Points, in no order, along strands that fork, close into loops and pass close to each other.
Points whose rows are less than 79.3 apart are linked; no others are. Some points are linked to none.
(1217): [ 45  -1  13 -16  13  -4  -5  -4 -10 -21 -25   8  19  -4 -25  31  38 -13
 -10 -21]
(166): [ -1  17   9  -9 -15  36 -23 -16  17 -19  37  52   4  22   1  27  13  35
  38 -14]
(279): [ -1 -27  -4  -6  15  53  18 -18 -27 -18  -5  35   2 -20 -11 -10  36 -17
  38  24]
(144): [ 19  18  -3  -2 -16 -23  31  25 -10  35 -12   1 -17  -1   9 -44 -25 -38
 -11  34]
(981): [ -5 -35  -2   0  17 -39 -16  -2  11  15  21 -40  11  28  -3  14  15  28
 -19  10]
(635): [ -3 -27 -15  -9   8  10  27  50  25   6   6  36  21  13 -12 -15  21  -1
  -4   4]
(993): [ 34 -30 -25   9  20 -21 -10 -15 -22  -2 -50 -19  23  10   1   2  25 -47
  11  22]
(1230): [  6 -12  -4  -1 -11  32 -18   6  31 -21  17  16  31   1  16  -4 -15  20
  44  22]
(338): [ -4   2  23 -25  18 -19   7   8  27   8   9   7   1   3  41 -23   5  -3
  23  10]
(559): [-18  -8 -11  -8 -11  16 -27 -21  22  30 -22   6  -3 -17 -23 -14  33  -1
 -14  23]
(1084): [  5 -17   0   8 -21  15 -13   0  30   1 -27  15  13  13   3   9  -4 -24
 -37 -52]
(637): [  3  -7  36 -15 -26  26  45  11 -53 -12  40  26 -41   0 -17 -40 -14  11
  32  -2]
(783): [ 28  -1  -7   6 -12  -1 -56 -36   0  -2 -51 -42   9   3   5  10  15  -9
  11  13]
(1139): [ 16  26   5  13  -1 -31 -21  -7  11   7  20 -28 -10   8   3  -1  -3  10
  -2  40]
(211): [-18  25  26 -21   8  -2  20  25  30   6  23  16 -15  -1  47 -26 -25  31
  33  -8]
(662): [ 39 -20 -19   7   9  13 -27 -20 -11  -2 -57 -21  27 -27  -9   6  42 -14
  -5  10]
(739): [ -6  22   2 -16 -22 -29  -8  -6  -2   4 -35  -4   4  -7 -39  -3 -38 -47
  -3  -9]
(703): [ 10 -31   2 -34   7  51  -5  -6 -13 -21 -10  41  22 -30   0  -1  11  -2
  29   0]
(1108): [-14 -21 -20 -19  20  25  -3 -17 -10  -3  -7  21 -18  -9 -22 -13  39  15
  31  34]
(641): [ 10 -26  -8  14 -24  22 -22 -40  -1 -30  28 -17  -4  27  13  49 -10  13
 -10 -45]
(779): [-19 -26  21 -17 -38  -4  -6  11   5 -20  49 -10   2  26  29   5 -33   4
  13 -31]
(498): [ -7  -8  24 -28  -2  53  -6 -15  -8 -25   1  36  18 -13  10  20 -20  12
  21 -29]
(139): [ -1  12  30  -5 -35  19 -11 -22  29  14  31  11 -15  -2   2 -21 -20 -23
 -13 -13]
(228): [ 44  10   1  16  32 -14  28  -9 -26 -20 -12  -5 -22  10  21  -9  27  10
   9  13]
(1057): [  0  -8 -28   2  -6   3  32  35   7  14  -1  31 -12  18 -32 -29   9  -3
   1  28]
(562): [ 23   3 -18   2   8 -20  10   9   4   5 -42  13  16  -1  18 -22  -6 -64
  13  -9]
(883): [ -3  22 -25  43 -20   1 -37  16   6  17  -5 -45   1  -8 -15  26 -12  18
 -37  14]
(894): [-16 -55 -13 -10  21 -45  -4  19  -8  27  -7 -16  22  36 -20  -1  23  -2
  -3  17]
(236): [  1   9   2 -19 -12  19  11  11   5 -25  15  43   1  44   7   8 -11  22
  48 -15]
(113): [ 24 -28   9   7  -3  13 -35 -15  16 -28   2  -9  29  22  13  45   4   5
  -1 -27]
(373): [ -7 -28   1   9 -22 -27 -38   9  19  26  24 -43  25  26 -21  33  37  11
 -30  -3]
(1024): [ -9  14 -19  -7  56 -58  11  20   1  -1 -18 -20   4  22   6  22  10  22
   6  24]
(954): [ 24  22  17  15 -13  21   8  23  21 -10  37  22   9   2  13 -12  -9  23
  21  18]
(869): [-10 -18 -17  22 -27 -13 -60  26  29  25 -11 -52  65  17 -18  29  14   5
  14  10]
(893): [  2  11  13 -19  27   2 -30 -36   7 -26 -12  -8   7  -3   8  19  22  16
  39   6]
(578): [  6  26  38  -8  -5  -4  19  19 -39 -15  24  32   6 -12 -59  -3  11  -9
   9  -1]
(875): [-19 -14 -27 -32  29  -1  18 -14 -37 -20 -33  18 -24 -25   1 -20  -7 -37
  26 -16]
(887): [ 18   0   0  -1  17  33   7 -33  18   0 -21  26 -11  -2   2   2  39   4
 -11 -31]
(1133): [ 16   0 -20   5  49 -43  -8 -20 -33  30 -17 -17   3  -4  23 -18  29  -4
  -7  55]
(1152): [ 49 -14  16 -10  10 -23   0  18   5  -5 -11  -7  42  -2  -7  11  31 -28
 -24  17]
(1040): [-29  38   9   9 -52 -11 -31 -10   8   6  40  13 -21  10 -36  17  -9 -20
 -20 -11]
(752): [-17  -8 -15  30 -13 -15 -29  -5  36  41 -10 -47   7   8  34  -4 -31  -8
 -32 -11]
(828): [-17  -1 -19   7  34 -60 -19  17  17  17 -32 -45  37  27   1  27   4  17
   3  16]
(1029): [ 24  40   4   9  22 -12  40  -7 -53  -9 -12  20 -37 -13   9 -23   7  -6
  20   4]
(1065): [-23 -24  17   0 -18 -29 -57  -3  23   7  11 -42  52  13   7  34  26   2
  -1  -9]
(1070): [ 24  29  -2  24  37 -19  55  36 -19  20  10  30 -25  -1  17 -20  43 -12
 -13  20]
(862): [-13  11   5  10  -6  17  10 -28   2 -21 -17 -19 -38  -7  13  22 -28  13
 -39 -46]
(999): [  2 -34 -22  -6  24 -11  11  -3 -20   4 -15 -18  -7  -9   1   0  11   1
 -23   4]
(129): [-10  11 -16  19 -13  12 -25  12  25  32 -37 -29  18 -13 -15  23  16   7
 -48 -15]
(198): [-28  -3  20  21 -30  41 -19 -45  32   4  48  11   2 -15  31  10   1   3
 -14 -42]
(480): [  4   1 -30  28  27  -2  40  31 -35  35  15  31 -26  -9 -11 -21  42  -7
 -16  49]
(251): [-22  26  12 -15  26  10  49  28   8  -3  -3  41 -12 -18  34 -12  -6  14
  31  -8]
(29): [ -1  27  -1  25 -31 -10 -26 -14  22  19  37 -20 -19  20  21 -24 -18  11
  -6  21]
(274): [  4  -3  15 -11  -4  13  48  17 -53   5  27  27 -38 -31 -25 -40   6  -8
   2  29]
(154): [-16   1 -26   7  -5 -32 -42  24  25  28 -33 -34  35  26 -29  16   1   5
  13  32]
(820): [-13 -12   6 -29  22  28  24 -20  10   1 -20  37 -20 -25  19 -16  11  -6
  -3 -31]
(928): [ 19 -32 -14  -3   3  28  20  15   1  -9  -9  41  10  22 -11  -3   8 -21
  11 -27]
(1062): [ 12  -4  36 -25 -27  29  19 -26 -45 -21  39  30 -23  16   5 -13 -31  18
  36 -16]
(430): [  7   2  45   5 -21  40 -28 -47   2 -10  62  19  -7   4  35  23   4  16
 -10 -38]
(355): [ -8  -8  -9  11  -4   3 -26  27  33  17 -30 -22  50 -18   3 -14 -16  -4
  -9  10]
(1172): [ -2  24   3   9  -2  18   5 -18   8 -12 -16   5 -29  -9 -21  12  11   0
 -30 -31]
(1221): [  4   0   1   5  28 -21  20  10  11   5 -24 -27 -10 -11  44 -18 -38   4
 -10  -2]
(857): [  1  12   7 -33   2 -39   5  19 -14 -17 -29 -15   2  13 -18   3 -43 -34
  13   0]
(14): [-27  23  13 -22  33  15  22   4  -7 -17  -3  20   1 -36  -2  -6  -4  27
  23   1]
(1026): [  5  21  14  -4 -14   4  37  44  -2 -41  24  31  10  15 -20  22 -21  25
  28 -21]
(265): [ -2 -50 -21 -19  30 -30  19  11 -27 -10 -23   0  15  15  -8   7  29 -13
   1  -6]
(983): [-14  -3 -26 -12  22  -4 -11  -6  -6  33  -8  12  -2 -11 -29 -17  32  12
  -4  57]
(13): [ 10   7 -26  24  40 -43  -1  -4 -22  21 -11 -22  -6  27   3   8  18  29
 -15  48]
(482): [  2   8  13 -15  17  -7  23  17  -6 -30   5  21  13 -17 -22  -5   8   3
   6  20]
(227): [ -6   5 -26  28 -10  -2 -15  35  43  53 -48  -9  41   2 -10  -1   3 -19
 -34   4]
(334): [ -7  21  43 -21 -36  12  -3  -4 -33 -28  44   8  15  -8 -61  12 -18  -4
  -3 -16]
(222): [ 42 -14 -12   9  15  32  19  30  -7 -22 -20  28  25  -3  -1  11  22   8
   1   1]
(675): [ 20  24  15 -21 -11 -50  21  31 -19   7 -17  -2  12   5   0 -26 -36 -49
   2  17]
(8): [ 39 -11 -12  29  27   7   8   5   3 -13 -17  -3   5  21  13  21  23  12
  10 -13]
(1030): [-17 -22  -1 -20   8  18  32 -17 -25 -10  -7  28 -30  -9   4 -28 -12  -6
  13  -2]
(977): [ 12 -24 -32  17  34 -23   0   3  -4  29 -39   0  15  22  22 -22  13 -50
  30   9]
(349): [ 23   2  10  -7  -3  14 -17   4  -1 -41   0  -6  33   1 -15  56  20  15
   3 -16]
(15): [-20  22  12   0  30 -10  54  17 -31   3   7   2 -49 -23  18  -9  -7  45
 -10 -16]
(905): [  6 -18  10 -25  40   2   6   2  13 -18 -12   5  28 -15  29 -25   6  15
  38  23]
(234): [-25 -28 -25 -29  22  10  -8  -9 -15 -10 -45 -10  22 -44 -10  11  17   2
  18  14]
(363): [  3  30   9   6  37  22  46 -10 -51 -22 -10  11 -32 -46 -20 -13  20 -12
  24  16]
(1052): [  4  13   2  26  31 -16  46  32 -22   2   3 -26 -31   7   8   4 -11  44
 -22  -8]
(248): [ -5  16 -13   4  33  11  30 -16 -58  -3 -19  17 -30 -63  -9 -33   4 -40
  -3  41]
(151): [-23 -21 -13 -17  45   1  -1  -3   1  -3 -41 -18  35 -32  30  -3  -1  12
  20  30]
(1196): [-11  13   0  25 -17   0 -12 -37   1 -23  35 -17 -32  10  19  27 -15  17
 -27 -46]
(208): [-47  11   4   2 -28 -20 -15 -10   3  11  45 -19 -30  10 -24  25 -11  12
 -29  -7]
(494): [  0  -5   1 -16  12 -22  32  36 -11 -24  13 -18 -14  11   2  20 -27  31
 -14 -31]
(532): [ 34  21  15  15  12 -14  21  20  13  12   4 -19  -3 -19  46 -19 -16  23
 -28  11]
(557): [-12 -30  24 -33 -40  21   2 -10 -17 -20  52  10 -23  23   3 -11 -44  17
  24  -8]
(1148): [-35  29   4 -13  35   8   0 -23  12 -18 -11  21 -14 -14   4  12  28  21
  31  -6]
(627): [ -6   5  -7 -16  31 -19 -42 -42   9   6 -31 -30  -1   1  10   2  31   5
  21  21]
(1166): [-46   0  -4  37 -45  34 -36 -17  27   2  41  -5 -22 -18   7  22   0   6
 -40 -40]
(391): [-14 -41 -27   0   8  15 -18 -31   5  28 -19  -9 -18  -7 -15 -17  23  18
 -28   0]
(303): [ 33  10   8  13  27 -22  21  27  -1   2 -20  -9  18 -31  16  -8  14 -13
 -20  15]
(541): [  6   8  13  26 -27   3  -2  26  38  18  42  -1 -14  26  29 -25 -14  19
  12   8]
(437): [-12  22  -5  25  -7  -6   3   2  20  16 -19 -35 -29  -5  48 -13 -40   2
 -28 -19]
(1035): [ 35  -6  -9   6 -20  24   3  -9  15  12 -42  17   4  12  17 -23  -2 -47
  -6 -34]
(836): [  8  25  -9  49 -45  13 -33 -11  19 -10   9 -39  -9 -21  -5  23 -21  -1
 -21  15]
(684): [ 10  10  24  -3 -52   5 -30 -38 -24 -17  42  -1   1  29  -9  30 -41 -18
  13 -28]
(385): [-17   1  -4 -11 -15 -35  36  19 -14  21  28 -15 -40  13   2 -21 -34  18
 -28  -4]
(417): [-18 -10  -6   5  12   8  52  22 -43  18  17  35 -19 -39 -18 -32  29 -18
 -30  31]
(690): [ 13   1  17  -2  -7 -12  26  24  18 -19  15   4  -1  30   0  24 -11  10
  -9 -21]
(757): [ 12  -5 -35  37 -27   3 -11  18  26  26  -3 -24 -11  37 -17  -9 -14  -8
 -14   4]
(481): [-12 -17  -5 -10 -42  36 -16  -6  26  -7 -10  31  18  11   8  21 -22  -5
  -7 -68]
(1176): [ -7  -5 -44   9 -16  -5   2  15  13  31  -3  14 -15  44 -34 -10  -4  13
 -11  20]
(440): [-10  35  35 -11  -7  26 -24 -44  14  -5  60  27  -1   9  10  19  12  24
  22 -19]
(107): [ 12  21  43   3 -56  27 -21 -22 -28 -35  66   2  24   3 -32  19 -46 -12
   2 -25]
(245): [-31  -7 -18 -28  25  -9  16  -1 -24 -13 -46  -3   3 -51 -20   1 -25 -20
   5  11]
(135): [ -1 -15  -5   5  -8  15 -22   2  26 -13 -10 -34  25 -10   5   3 -11  11
   9  17]
(399): [-24  36  17 -15 -42  -6 -20  -7   5  -2   6  -7  -6  -1 -45   7 -37 -32
  -5 -30]
(149): [ 12  10  21 -12 -36  -6   5   4  20  37  11  18 -20 -12 -11 -45 -22 -38
 -24  16]
(696): [  7  34   6 -11  17 -23  -3 -11 -14  15  -5 -10  -9 -24 -18 -10  11  10
   3  57]
(140): [-51 -11  -6  19 -21  -8 -32   4  21  -4  43 -24   3 -22   1  22 -12  10
 -35 -15]
(1208): [  9  -5 -19  39 -15   3 -22 -16  42  44 -20 -24  -5  23  15 -36  -8 -12
  -9   0]
(1149): [-18  -5   4   0 -40 -20 -18 -23  -6 -31  50 -19   2  30  20  23 -43 -18
  21 -30]

A tip is a point with one link. Name the tips that can be reached along the links from each point below, in the order of the rows.
(494) -> (139), (15)
(954) -> (498), (1133), (836)
(637) -> (1070), (248), (481)

A fork is a point with three links, a tip a point with one. Leave the first point through the second and follow the links. Name the first fork or tip that comes.
(1172) / (887) -> (14)
(14) / (482) -> (1070)
(440) / (430) -> (139)
(999) / (265) -> (1133)
(198) / (430) -> (15)
(983) / (696) -> (836)
(752) / (1208) -> (248)
(1133) / (13) -> (983)
(627) / (783) -> (481)

Name the points in between on the shortest way along the links from the first point to the second, in order.
(234) / (532) -> (245) (875) (1030) (820) (887) (1172) (862) (1196) (641) (113) (349) (1217) (1152) (303)
(399) / (236) -> (1040) (208) (140) (1166) (198) (430) (440) (166)
(1208) / (248) -> (757) (1176) (1057) (635) (928) (222) (8) (228) (1029) (363)
(1172) / (684) -> (887) (820) (1030) (875) (245) (234) (151) (905) (338) (211) (251) (14) (482) (578) (334) (107)
(355) / (373) -> (135) (1230) (954) (541) (29) (1139) (696) (983) (559) (391) (999) (265) (894) (981)
